Each row is a point on a landscape with many valleys, with its height.
A ball rolls from a point to the lowest of its 2 nearest points, and stops where none of them is lower. Distance is the straight distance between rows; heights are no part of it.
retep: [ -3  19  -9 -14  -3  21 -14  29  27 -23 -12  13  14 -56  -4   4  11  28
 -27  -1 -29   0]  h=50.9
dod: [-43 -13 -12 -43 -25  11   0  20  17  21 -11  31 -20  -8   1   6  10   0
 -17   0  -6   7]  h=45.5
vomeg: [-70  10   1  31 -16  41   8  -2   6  10   5   4 -30 -44 -14  -4   0   9
 -13 -12   0   9]  h=18.2
mifu: [-23   7   2  -8 -14  -3  27  -7 -56 -23   0   0 -22  18  46  25  11  -2
 -53  40  20 -34]  h=25.6
Mes: [ 40 -30  66  50  36   4   5 -20  55  19   1 -31   9  44 -43  10 -28  32
  -8 -32  -1  52]  h=60.1
fud: [-36   3 -10 -16 -30 -16  -7  -3  -9  16   3   4 -60   6 -11   4  -5  15
 -50 -13   0  17]  h=42.3
rabig: [ 30  62  25  -2 -27 -61  -4  20 -20  22  20 -36  -4  23  49  20  35   1
 -52  -2  11  -6]  h=69.4
Vib: [-32 -46  -8  13 -41 -25  -9  -4 -22 -55   5 -48 -29  26  12 -20  27  -2
  10 -13  60 -38]  h=70.6
buve: [  1  -1 -50   8  13  29  -1   8 -31  31 -38  36  16  24  41  25 -10 -11
  -4  17 -24  13]  h=55.7
somal: [-60  45 -10 -33  24   5  21  29  23 -11  15  16   5 -44 -29  18  11  -3
   8  76   3 -24]  h=31.5
bezi: [ 25 -28  -5  22  -6 -18 -38 -11  -2  30 -11 -12   0  10   8  16  20 -11
  17 -68   1 -12]  h=21.6
zap: [-17 -54  -7  22 -16  21 -22  -5  -4 -20 -25 -22  10 -21  16 -16 -12 -13
  12  26   4  46]  h=11.7
golu: [-12 -18   9 -24 -15 -19  26  41  -4 -54   5   7  13  -1  10 -41  11  -1
  26  -9 -15  16]  h=53.3
defi: [-16  35  13 -21  -4 -28 -12  -1 -25  -4  32  18  21  27  63  -1  21 -29
  -5  -5  34 -70]  h=72.5
pek: [-33  26  -5 -34  15  61  51  34 -19  -5  19  54 -15  28  -8  -4 -28  20
  -6  74   2  -5]  h=36.6
Lep: [ 89   4  49   0   7   2   5  -5  18  27   6 -36  27  -2   8  48   5 -19
 -17 -42  16  47]  h=46.2
tuzo: [ 32 -53  11  20  27   6 -17 -16  26  19   0 -12 -23   1 -72  27  16  25
  25   7  18  46]  h=14.7
Vam: [ 21  28   1 -50 -26 -31 -25   5   5  -4  -6  10  19  21   8 -16 -16 -26
 -48  -6 -11  -2]  h=60.4
Pap: [-62  38  16  14  27  18  38  37  30   1  27   3 -17 -53  23 -36   4 -21
  52  20  -5   9]  h=42.5
madil: [-11  26  13 -47  -4 -47 -24  11  75 -15  14   1  -1 -10 -19  12 -27  19
 -24 -34 -28  12]  h=61.0
Bular: [-38  10 -47  -9  31   3  18  37  41  -6 -18  20 -20 -27 -17  -7  43  -5
  53  32 -24 -23]  h=44.0
lak: [ -9  40  12  21  22  31  41  33  -5  31 -12  15   8 -22 -35  21  35  31
 -19  36 -43 -29]  h=67.3
nupef: [ 15  19 -39   8  33  15  -9 -11 -30  -1  -4  17   5 -17  35 -25 -32 -37
  41   3 -27  12]  h=49.3
tibop: [ -7  35   5  20 -17 -12  -1  27 -21  14 -24 -14  13  60  63  15  24   1
 -37 -16  -2 -31]  h=33.2
peki: [ 12  -3 -17 -29 -21 -26 -21  -7 -41  -7 -11  15  54   9  28  41   3   0
 -45  36  11 -30]  h=24.8
nonos: [ 25 -28  32  52  26  14 -28 -25  19  22  -5 -26  30  32 -53 -17 -17  13
  11 -12   9  42]  h=56.0
zekon: [  2 -11 -20 -42  15  -4  24 -10 -42 -37  26  56  11  30  75  12   9 -36
  -8  -1  70 -45]  h=18.5
kup: [-29   8  20  -1  11  21  53 -31 -23 -14  14  -5 -28   8   7 -24 -71 -10
  23  65 -15 -15]  h=52.5
tive: [ 70 -26  31  18  23  27 -13 -39  20  22   3 -12   7 -26 -16  45  10 -10
 -34 -41  45  33]  h=41.9
mur: [ 57 -21 -18   3  35   4 -13  11  68  28 -11  -8   0  -5 -36  45   1   4
  17 -27 -18  49]  h=45.4
Kunu: [-31  20  -3 -23  39  27  28  -2 -30 -15  33  65 -27  -9  74  23  -4   1
   7 -14  17 -47]  h=30.2
vuman: [ 27   4  -9   6  19   1 -10  -2  40  48 -27  29   0 -15 -32  19  11   3
 -15 -41 -28  -9]  h=34.1
vipep: [ 25  -8  29 -13 -10  -2 -41 -38  19  51   0 -57 -32  -2 -27  28 -15  32
   8 -26  26  39]  h=28.3
novu: [-22  12  23 -58 -34 -14 -18   9   5  -5  13  12  13 -43  45  13  12 -12
 -31  12   1 -29]  h=74.8
Tipel: [ 15  34   1  -2  -6  17 -17 -12 -15  28   0  11  60 -26  11  24   3  -6
 -27 -22 -11 -36]  h=47.7
Nimes: [ 43   3  12 -19  -4 -25   3 -12  19  19  10 -21  52  -5  17  42  -8  -8
  -2 -36  13  54]  h=49.7
tizak: [-20 -11 -18  26  18 -16 -12 -30  -9 -54  18   3 -11 -43 -62 -10  -3  31
  49  11  -9 -14]  h=66.8
felo: [-36  12 -45  21  25  26  -3  32  52 -22 -35  18  15  -8 -12  -6  15 -10
   8  15 -28 -22]  h=49.8
Lor: [-39  -2  16 -15 -28  44  -2   2   9 -25   4  20  16  18  -5 -20 -15   5
 -15  -3  11 -44]  h=78.5
Tima: [ 32  16  -9  17  -8  19 -32 -29   1  35  -8  -5  31 -45   9   9  -2 -16
  -4 -34  -8   6]  h=50.8
Fim: [ 13  15  -8 -11  -6  18 -30 -24  -5  31   4  -2  17 -22 -30 -28 -20 -26
  26 -23  -3  18]  h=54.0
Nobe: [ -6 -77   7  43   5  48  25  11 -43 -10  -4 -15  -4   2 -10 -39   4  -1
  59  38   6  29]  h=6.9
gos: [  5  15  -4  11  65  43  67 -18  10  -6  -9  30 -46   0  19 -35 -17 -20
  50  23 -23 -46]  h=35.4
velub: [-12  18  29  24  -6  37   9   7 -17  39 -10   1  13 -41  13  30  15  22
 -29   9 -46 -33]  h=70.5
Riki: [  4  -6   7 -15 -12  17  26 -28 -46 -28   3 -19  -7  13  31 -25 -62 -20
  11  62  14  -1]  h=55.6
Lodom: [-32  -5  43  26 -14   4  -1 -19  -3  42   4 -39 -17   8 -14  -4 -39  19
   3  20 -14  15]  h=33.1
lemag: [-39  24 -57 -15  33  -6  20  28  23 -27  -2   9  12 -16 -56  15  26  -1
  30  48  11 -24]  h=38.3
tidan: [  3  -7  20   2 -21 -35   0 -15 -20  30 -11 -21 -55  32  -5  22  -1  18
 -63 -10 -26  20]  h=39.5
Zizev: [-34  37 -15 -23  22  50  -6  22 -16 -17  30  52  16 -13  60  19 -17  14
  20 -13  15 -29]  h=37.4
Kebi: [ 20  11 -47  28  24  -2  -2  10 -21  23 -11  32  49  -2  11  21   2   5
   8  11 -46  22]  h=51.9
Nam: [-17  25  20  13   0  15  33  34 -18  -9  -6  11  25  20  23  -1 -21  23
 -25  42 -46 -13]  h=76.3
bezib: [-15   1 -18 -31  18  14  39  26 -19 -19   1  37 -20 -26   1   2   5  -8
   8  68 -33   2]  h=36.7
lanel: [-12 -61  -1  37  -3  54  58  21 -20 -18 -18  -8 -16  27  21 -17  -3   6
  56  15  -4  -5]  h=15.3
zil: [ 24   9  10 -82 -12 -27 -15  23  64  -4  -9  14  10   6 -14  12 -17  20
 -27   4 -19  16]  h=64.4
Vak: [-18  14   4  19  14   2  18  33  31  63   2  10   6   4 -19  16   8  25
  12  -7 -18  54]  h=59.2
bibo: [ 57 -14  -9 -42  13 -51  -4  -9  -9   3  17  34   8 -12 -10  -2   5 -34
 -15 -21   0  44]  h=13.3
Sugev: [  7   6  31  -2  -6  10   0   8  -2  51  16 -12 -26 -42 -65 -25  22  11
  18   5  -9  47]  h=32.1
libe: [-29  17   8  31 -20  -2  11  23 -28   0  -9   6  -5  44  33  -9  13  32
 -34 -34 -15  -4]  h=36.4
vilis: [ 13 -19   9   2 -25  28 -30 -27  22  18  -2 -45 -22 -23 -55  -3 -23  21
  12  -7  18  20]  h=33.7
zadaf: [-24 -34 -26  -7 -11 -25 -10  14   3 -31   2  10 -14 -12 -29   6  14  28
  17  -7 -18   7]  h=66.3
dovu: [ 60 -34  29   8  35  -5 -15 -37  18   0  -9 -29 -14 -46 -26  28  10  10
  -1   2 -30  27]  h=31.3
Pev: [-27 -69  12  11   3 -14 -25 -30  -4  15  22 -19 -34 -19 -56   0  16  18
  55  14   4   3]  h=62.5
kez: [ 49 -51  37  -1   0  18 -17 -25  39  41  -6 -39 -38  20 -57  46   4  26
  12 -21  11  25]  h=22.1
Mar: [ 14   1 -17  -5 -21  19  31 -34 -56 -24  -1  -8 -39  14  54  25   7   2
 -31  45  30 -81]  h=21.4
besof: [-34  32  10  -2  53   3  33  37   1  -4  13  50  21 -41   7  -6  64 -11
   5  23 -32 -41]  h=39.0
musat: [-11  20 -30  -2  12   3 -18  -5  55  -8 -19  -7  18 -60 -42 -17   7 -20
  25   4  -7   6]  h=49.4
lidom: [-41  38 -13 -50  26  15  21  23   6  12  41  39  33 -29 -21  17  21  -1
  45  38  -6 -24]  h=23.9
sil: [ 51 -62  -4  26   4  -1 -15  -7  -6 -13 -25 -26   1  21 -34 -15  -4   1
 -16  14  -8  42]  h=21.0
Leril: [ 58   4  15 -16  -4 -52  11 -24   0 -12   8  13  26  -2 -40 -41 -14 -32
 -18 -19 -15  28]  h=8.3
Roson: [  6 -14  21  57  66 -14  -4  14  14  55  12  -1  -3  23 -50   9  15  10
  34   7   8  91]  h=67.1
dudel: [ 61  34  23 -16 -17 -67   7  20  25 -11   6 -46   5  41  57  32  46   6
 -47 -23  20   3]  h=67.6
zepi: [-10  33   1 -37  -8  34  22  29  -9  29   4  27  -4  11 -12 -18 -31   9
   4  37 -13   2]  h=41.8
fomu: [-17  22 -62  28  33  34   8  19   8  15 -27  50   2   8  16   0   4 -21
  14  11 -32 -13]  h=54.4
ripi: [ 29  -2 -20  -9   1  18   2  13 -42 -14 -22   5   5 -26   5   7  -4   8
 -10  23 -20  17]  h=40.3
likik: [-47  56 -37 -14  20  39  -7  25  18 -18   9  30  -7 -11  16  20 -21  18
  31  12  -4 -23]  h=45.7
perir: [-13  12  -8  31  50  56  76  18 -24  -4 -10  15 -55  16   1 -21   5   7
  25  30 -20 -27]  h=29.8
dor: [ -6  26   4 -25  39  10  32  28 -18  -3   2  52  24  -6  -9  -6   8 -16
  29  14 -46 -43]  h=34.3
bov: [  6  37   0 -54  -8 -14 -23 -14   5  11  10  43   8   1   5 -17 -17 -42
  -4  -7 -23 -44]  h=58.6
Zef: [ 67 -56  40  18  22  22 -47 -44  55   6   4 -19 -21 -15 -32  12   1 -26
  -1 -34  49  52]  h=36.2
lize: [ 19 -32  24 -35 -24  30   0   2  -9  23   4 -15 -32 -42 -51 -30  21 -20
  16  -8  10  27]  h=36.1
Nav: [-28 -29  28  55  32 -29 -36 -22   7  11   5 -19 -33 -10 -41 -15  -3  18
  47   8 -17  14]  h=59.8
lago: [ -6  -5  14 -27 -40 -59 -15  22   3 -53   3 -12  14   5  44 -40   4 -24
   5 -18   3   5]  h=56.2
garu: [ 29 -26  10   4  -2  15  -5 -11 -22  19   0   1 -15 -60 -31 -16  20 -12
  14   0 -12 -11]  h=39.7
ruv: [-27 -49   2 -10 -43 -57 -22   6 -10 -23   8 -48 -33  32  20 -11  17   0
  41 -10  33  11]  h=68.7
mefi: [-42   6  18   0 -23 -18 -14 -27   2   1  -6 -35 -32  15  -1  -6 -31  21
   9  -4 -19 -26]  h=37.2
raro: [-35 -20  -4  12 -38   2   9 -29 -17  18  -4 -38 -33  61  22  -5 -25 -23
  19  19  25 -22]  h=39.6
fuma: [ -2  -7 -33  19 -26  20   8 -38 -35 -10  -8 -25 -27  18  72  10  -9 -29
   4  40  46 -45]  h=16.3
Div: [ -6  -8 -28  12  14 -27 -45 -43  -8 -20   0  -3  -7 -45 -32  -2 -31  10
  36   7 -12  21]  h=63.9
degu: [ 41   8 -13  20 -31   9 -33 -23 -10  11  -8 -60  13  54 -29  -6  -9  14
 -23 -15  39 -19]  h=48.0
gur: [-49  26  21 -23  -8 -29 -11  -2  60   6  23   8  -1 -42 -33  -2  -6  11
   2 -16 -22 -11]  h=57.6
vuz: [ 16  -3 -34   0  -7  56  26 -25 -35 -32   1  -3 -18  16  36 -13 -24 -10
  34   4  71 -33]  h=77.7
Gilil: [ 10 -28  66  52  55 -17  -2   6  43  38   0 -17 -17  24 -50  -7   0  19
   5 -15 -14  61]  h=63.7
dolis: [  9  15  22  -2 -39 -39 -21  13   6 -26 -20 -44   0  -9  45 -40  34  -2
 -11 -41  16   1]  h=58.3
zovu: [-18  14  19  -8 -20  16 -14  26  37   9 -19 -12   2   0   1 -12   8  16
  -8 -37 -30 -33]  h=22.9
dok: [-46 -35  18  33 -30  -9 -12 -19   8  45 -20 -34 -21  52  22  -8 -44  -9
  -6   3  -5  14]  h=36.8
vud: [ 26   0  -2  13 -29 -32   0 -31 -55 -32  18 -40   6  -7  21  -7  13 -20
 -41  56  33 -11]  h=30.4
Sulu: [ 16  23  20  19  -6 -57  -4 -15  -8 -10  12  -4  50  47  -5  14  -6  21
 -63 -24  19  -7]  h=33.8
mobor: [ 62 -34  39  10   7 -23  12 -10  11 -20 -21 -14  -1  22 -40 -12   0  -2
 -56 -18 -18  21]  h=16.8
Solu: [ 18  -2  15  14 -21 -32  11 -30 -30 -20   9 -21  38  15  -7   5 -16  14
 -56   8  21  34]  h=30.3
pobod: [ 26  -6 -16  33   4 -12 -17   6 -34  38 -25   0  53   8  42  22   3 -13
   5 -30 -31   7]  h=47.8
lova: [  3   2 -14  10  12 -41 -30 -14 -39 -27  -1 -19  -8 -31  17   8 -13  24
  36 -27 -12  22]  h=59.9
nuvi: [-26   7  12  12 -23   2  -7   2 -11 -36 -21 -15 -10 -15  54 -35   0  -9
 -59 -12  -6 -17]  h=78.7
bomu: [ 27  -2  25   6  23  14  -1  12  55  15  -5 -45 -46 -27 -58  30  -2  39
 -10  -4 -11  46]  h=46.1
Pegem: [ 37   4 -18 -37 -12  10  -3  -1   1  12 -18  11  14 -44  -5  28  14  11
 -17   0 -31  -2]  h=45.3
losa: [ 31  -3 -31  -6 -35  13 -10 -26 -63 -14 -14 -21   1  -7  26  -8  -2 -10
 -11  28  24  10]  h=34.9
nid: [ 37  13  10 -19 -17 -32 -16 -23 -38 -20  13  -5  63 -16  -4  32 -11  19
 -14   1  13 -24]  h=20.4
dudem: [ -3   5   7  63  68 -25   5 -14   8  15   9 -14   8 -47 -67   8  29   8
   9  18 -21  28]  h=52.6
moked: [ -2  -5 -23  30  41  -5 -23 -16 -42 -29  -7  21  -7 -42  37  -5  -8  -8
  50 -11 -29   0]  h=54.6
vevit: [-22  27  35 -33  20  11  16  27  -7   9  28  33  46  -1  37   0   5  -1
  27  22 -31 -56]  h=29.7
pel: [-45   3   4 -27 -28 -38  10 -31 -24 -44  18  -8 -26  35   3  -3 -27   2
   6  15  23 -77]  h=42.8
gogur: [ 28   9   9  12  22   9  -6 -20  19  18   2 -10 -17 -44 -37  28  -8  33
 -22  -6 -27  35]  h=38.7
Zoluf: [ -1   8 -36 -16 -40 -13   4  -4 -22 -60  17  -7  -3  49  23 -29  35 -23
 -10   5  72 -43]  h=73.9
visem: [ 15   4  -9 -12 -27 -26 -26   7   1  49 -12 -23  46  31  23  34 -29   0
 -22  -9  15  54]  h=53.2
vovo: [ 10 -27  -4 -40  -6 -41 -46 -39  47   0  -4 -16  -1 -29 -32  11 -17 -11
  15 -15   4  21]  h=70.9
podug: [  9  46  -8 -14 -21 -55 -13  -2 -26  19  34  -8   3  25  52   6  27 -29
 -13   7  15 -22]  h=71.1
gez: [-58  25 -24  28  19  10  -5  -4  10  21  26   7 -19 -44 -18   3  -8  17
  20  13  -1  33]  h=26.1
Famo: [-28 -26 -14  -3  -6  -3  23 -38 -20 -10   1  -4 -48  45  23 -10 -22  -9
  23  -1  29 -60]  h=42.1
lemig: [  1 -26  15  16 -12  22 -13   7  58  21 -21 -19 -40   7 -44  12 -10  32
 -34 -20  -5  44]  h=47.0
Zas: [-46  53  14   9  25  -5  24  36  38   5  21   9  -2 -71 -28 -28  27 -10
  17  47 -23  17]  h=49.6
mezi: [  0  21 -30  18  54  46  27 -15 -12 -31  -5  27 -24 -27  42 -18 -30 -18
  40  17 -18 -18]  h=42.4
Gifi: [-21  -5 -32  49  34  11   5   7   2  -2  -5  -3  17 -27 -37   0  20 -14
  85   2  -8 -18]  h=59.1
til: [-10  -9  16  -1  22  26  62  14 -24  -9   7   7 -12 -26 -16 -23   4 -22
  48  70 -26   9]  h=42.0
Zisin: [ 52   6   5  36  -5  16 -55 -40   9   7 -14 -37  12  32 -34 -19 -25  15
 -12 -32  14  15]  h=51.5
nof: [-11 -19 -28 -42   2  29  24  20 -21 -45  12  60  18  36  33  12  -3   0
   1  -1  34 -44]  h=23.1
Luno: [ -1 -10   6   3 -47 -13 -17  18   5 -20 -12 -22  46  62 -12  -8  -1  26
 -28 -26  15 -32]  h=37.9
nol: [-57  34  -6  -6   4  11  -1  15  57  -6  11  16  -3 -51 -46 -31   7   0
  20  -9   7 -22]  h=54.2
zuli: [ 21   4   6  -5 -35  -5 -23  22   0 -16 -10 -51  25 -10  36  11   2  21
 -10 -34  21  14]  h=61.5
muv: [ -8 -18 -10  77  67 -26 -27 -39  21  10  11  -3 -17  -6 -67   3  -3   7
  39  35 -29  24]  h=56.7
sefu: [ 53 -40  15   1  18 -32 -37 -43  48  24  -2  -2 -16  13 -28  16  -7 -29
 -10 -35  20  60]  h=30.7
Satuz: [ -3  33  -3  27 -35   0  10   9 -43   3   4 -24 -17  40  66  15  27  -7
 -52  26  15 -36]  h=29.6
ger: [ 10 -13   2   1 -25   1  19  32 -37  20  -9  13  -2  26  18  23  44  26
 -48 -34   0  15]  h=35.9
Nefor: [ 54 -23   5  13  10 -41 -36 -27  40  29 -13   6   7  23   4  31  -2 -25
 -12 -75  18  20]  h=26.3
lav: [-47  33   3   0  11  -2  19  19 -11   2  15  19 -12 -41  22   2 -10   8
  40  12 -27  13]  h=34.8
Kidit: [-27 -49 -11 -17 -33 -17  -6 -12 -20  -9  19   3 -35  -4 -37   7   7  -5
  37   1  18  -3]  h=64.3
vigit: [-30  -4 -43  11 -32  20 -15 -38 -43  -4  -6 -24  17  16  59  24 -25 -10
   5  31  60  -9]  h=10.3
tes: [ 25   8   6  -4 -17 -49 -14  30  38 -31 -14 -53  40  19  55  29  23  25
 -38 -36  25   9]  h=65.0
sek: [ 12  -8 -11 -27 -51 -67 -31   2  11   3  18 -61  -4  26  10 -11  17 -20
  38 -15  42   9]  h=66.7
vekik: [ -5 -12   1   9 -34 -30  13  19  18  15   0   2  37  69 -30  -5  -2   9
 -32 -65  15   2]  h=35.5
zaped: [-32  -7  14 -15 -10 -21   4  13 -27 -54  13  38  12  13  56 -12  32 -22
 -11 -31  23 -59]  h=73.7
pup: [ 22   6   3  21 -14  -8 -11  19  17  26  -5   2  18  40  -4  -5   1   5
 -30 -80  31  39]  h=33.0
vavud: [ 36 -20 -22 -10  19 -36 -33 -31   6  11 -17  22  -8 -17  16  -6  -3 -41
  -3  -7 -33  34]  h=19.3
kol: [ 13  30 -23 -23 -20  71   8  13 -23 -46  -3 -16   1  25  32 -27 -19  11
  26 -24  38 -46]  h=80.0
dafe: [-18  -6  13  19  15   6  47  19 -28  15  14  12   8  -4   4 -36 -26 -15
  17  31 -35  36]  h=46.4
fuza: [ -2 -28  -6   9  -3  22 -26   3  44   1  -6  -9 -50   0 -67 -41 -11   6
  -3   8   4  59]  h=42.2
modo: [ -4  -2 -22 -12 -16  -5   2   7 -11 -55  -5  25  14  21  -1 -14   1   3
 -25 -17  -6 -40]  h=76.9
vobi: [ 14  -3 -31  14  12  30 -18 -12  11  -7 -10  11  19 -73 -43 -17  -1  -9
  28   7 -21 -26]  h=44.5
Zulad: [ -7 -12 -31  18  21  -1   2   9 -10   4 -13  36  20 -23 -59  -3  37   0
  47 -18  -8   3]  h=56.1
Bazes: [ 55  19  18  -1 -20 -53  -3 -38 -22 -32  27 -42  43   0  -7  18   4  -3
 -50  33  32  -9]  h=25.7
zonif: [ 28  17 -15  -1 -28  -4 -18   4 -14  28 -19 -20  63  13  52  31   1  -8
 -20 -16  -3 -22]  h=44.6
rumuk: [-16 -18 -21 -28  15  24  37 -16 -34  -2  12  36 -18   6  86  11   0 -19
   2  23  39 -45]  h=23.5
nufos: [ 23 -21 -26  22  23  14 -17   6  39  -3 -17  18  16 -11 -39  -4  11  -7
  30 -30  -7  36]  h=52.1
Tam: [-23   7 -25   3 -24  71  -9   7   0 -16 -15   0 -16  10   5 -19 -24   2
  11 -25  16 -14]  h=80.5
nup: [-18  -4   7   2  17  -1   6  16 -23 -83   9  36  -3  22  32 -11  11  17
   1 -19  -3 -64]  h=75.2
modam: [ -3  48  -4   6  27  32  49  35   1  12   7  21  -5 -50 -25 -44  16 -28
  -3  48 -33  27]  h=54.8
Fus: [-21  -8  -8  45  10  22  -6 -18  -3 -27   0 -19   9 -13 -20 -12 -17  14
  46  15 -22 -19]  h=63.3
benu: [ 22  24 -17  -2 -28  24 -12  -1   9   7 -20 -13  12  76 -23 -16 -38  17
 -40  -5  13   1]  h=44.4
Pepuv: [ -5 -31 -11 -12 -15 -36   1  -8 -21   0 -15  -5   9   5  24  20  13  -3
 -23   9 -10 -10]  h=28.7
Lonu: [-24  18 -12 -40  22  27  50  28   4  -8  18  21   8 -13  29  -1   4   5
  62  24   8 -26]  h=14.2
Ligu: [ 12 -18  20 -15  -1 -41  16  14 -10   9   0  21  21  12  11  30  26  14
 -60 -12 -31  11]  h=32.5
dege: [ 67 -42   3   7  22 -37 -29 -38   4   1  -5  14 -30 -45 -13  18  21 -20
  -9 -30 -21  33]  h=24.9
vuto: [-19  -9  25 -28 -23   8  -9  12   6 -15 -15   8 -23 -52  40 -25   6 -18
 -37   5 -28 -25]  h=76.7
Lof: [-34  47  16 -14  -5  65  40  14   6   7  26  17 -20   1  -2 -26 -27   1
  20  23   3 -28]  h=46.0
gef: [-14 -25  -5  11  26  67  78  29   6 -32 -15  23 -44  37  33 -25   3   9
  23  10   8 -22]  h=23.2
tifa: [-21 -21 -17  22 -27  -7  21  -3 -38 -63   6  -8  -4  42  35 -15   2   2
   2 -13  63 -18]  h=72.4
Rik: [ 24 -53  15  26  -6  11 -26  -6   0  29  -7  -7 -29  24 -46  -5  21  26
  -5 -36  27  57]  h=21.8
vosa: [-23 -18  -9 -28  -3  13  50   6 -35  -7  14  44  -8  23   8   5 -29  -7
  -9  70 -12  -3]  h=32.2
zodud: [-20  40 -41 -23   8  56 -40  25  24 -19 -20  35   5 -26  23 -10 -12  19
  -9   1 -12 -19]  h=53.5
Vav: [ 22  38  34 -29 -28 -38 -11  -3  13  36  13 -28  22  10  41  33  -2  11
 -43  -9  -4   4]  h=71.3
Nezu: [ 28  -5  37 -13   2 -30  21   1   0  46  -5   6 -28   8   0  40  10  17
 -35 -24 -31  30]  h=36.3
suleb: [  2   7 -37 -36 -16  38  22   0 -11 -50  20   1  -3  31  40 -21  -6 -26
  -3  19  76 -32]  h=75.5
fet: [-13  28   6  -9 -38  24  -8  26   2  -1 -26 -25  17  71   6 -21 -16  20
 -15  -6   4 -33]  h=41.1
Lufu: [ 36  17 -30 -36 -21 -44 -40 -23 -13  16  -4 -12 -11  30   2   3  -2 -26
 -19 -14  19  20]  h=62.4
kopun: [ 17  32  22 -48 -20 -32 -33  22  14  14  16   2  33  -7  56  25  23 -16
 -59 -16  -4 -31]  h=73.1
vepa: [-15  -4 -13 -19  -5 -25   6  13  -1  42  -5  18  20  29  -5  16  -7   2
   0 -20  -1  59]  h=55.9
por: [ 20 -11   6  -3 -10 -14 -17  10  43   8 -22  -2  20   6   1   3  -5   1
 -18 -33 -27   5]  h=28.8
nozib: [ 45 -38  18  -5 -13 -49   8 -29 -11 -20  -2   2  17  21 -28 -36   0 -30
 -45 -11  -2 -22]  h=12.1
Napit: [-14  -3  -5  28 -10  -6 -19  12  27   8 -13  -7   7   2  -1   5  22  19
  34 -69  -7 -28]  h=16.1
Tunan: [ -6  46  -9 -35 -13   8 -15   2   6  15  -5  25  -4  -9 -24 -27 -12 -15
  34 -34 -21 -20]  h=56.6
Kogos: [-23  13  -3   3  23   9  28  49  29  27  -6  12  34 -19 -26  17  33  16
 -10  23 -23  15]  h=63.4
rine: [ 40 -11   0   0  32  -1  -6 -24  65  46   3  27  19 -11 -22  65  -8  -8
 -10 -50 -11  11]  h=38.6
Kopa: [ 39  10 -15 -23  -3 -88 -41 -17  27   6   5 -42  -9  35  20  -4   3 -29
   8 -16  29  31]  h=64.5
vizi: [-24   9   3  38  52  -9  41  22 -15  -4   8  35 -20 -37   2 -19  34 -13
  19  23 -42 -19]  h=43.5
Duve: [ 15 -37 -15 -41 -26 -34 -22  -1  15 -31  -8 -13  20 -17 -20  -4  -6   0
  17  -4  -2  -4]  h=68.8
Garod: [-47 -27  -6  12 -37  18  -2  -7 -22 -17  -8 -11  16 -15  52  13 -18 -17
 -13  25  24  10]  h=2.5
bido: [-41  -9 -11 -41  12  11  29   4 -28 -35  25  68  -4  -9  17  10 -23   2
  -9  33  18 -26]  h=27.9
Mir: [ -1  19  25 -33  40  34  39  20  -7 -28  32  49   9  -5  42  -8 -14  -5
  30  35   4 -58]  h=23.3
beg: [-33  56   4   4  21  21  29  38   1  37  17  26  -7 -29 -37 -16  -8  -4
  -3  24  -6  58]  h=58.5
budo: [-16  17  -9 -23 -36 -42 -42 -25   7 -13  -2 -17 -21  30   5   7 -18   7
   1  -7  11 -67]  h=40.5
Zorev: [ 23  -7  10  11 -15 -32  -9 -16  36  13  10  -8  34  31  -3  33  25 -21
 -44 -72  40  23]  h=30.0
duro: [  8 -37  28  16   9  26 -53 -42  28  18  -5 -16 -50   3 -80 -29  -9  21
   6   3   9  21]  h=38.2
neges: [  5 -11  36  39   0  28   4  13 -11  37  -1 -16 -22   5 -52 -12  10  28
  -7   0  -4  48]  h=27.2
bamom: [ 18 -77   9  34   4  17  -8 -18 -20  -4 -16 -11   4  23 -44 -33  -7  -4
  33  45  -2  27]  h=14.5
vamor: [ -4  18   0  58  68 -17  26  18 -16  16  -6   6  11 -25 -28 -11  36 -12
  34  28 -28  11]  h=47.9
feb: [ 38  23 -27   2 -26  -6 -24  12  -4   6 -12 -18  64  34   1   8   7  -8
 -21 -36  46  -5]  h=41.4
pak: [-41 -36  -1  31 -22  38  -6   7   9  -5 -25 -16 -33 -37  14 -19  18   2
  -2  13 -15  34]  h=19.6
tor: [-49  24  31 -20  -9  20  28 -15 -23  -4  36  11 -45   5  12 -23 -44  -1
  -5  22   0 -30]  h=49.5
lon: [-19  32  29  33  -1  48  15  22 -19  23  -9  -9  12  -8  13   4  -9  32
 -43  25 -32  13]  h=73.5
fef: [-21   0  21 -10  -7   2  51  21 -24 -29  10   7 -20  12  20 -35 -25  -3
  40  14 -16   9]  h=50.0

Where does a ball stop that starts at each point below?
madil | tuzo
lon | Nefor
zadaf | Lonu
tizak | Napit
Gilil | Nefor
kol | zonif
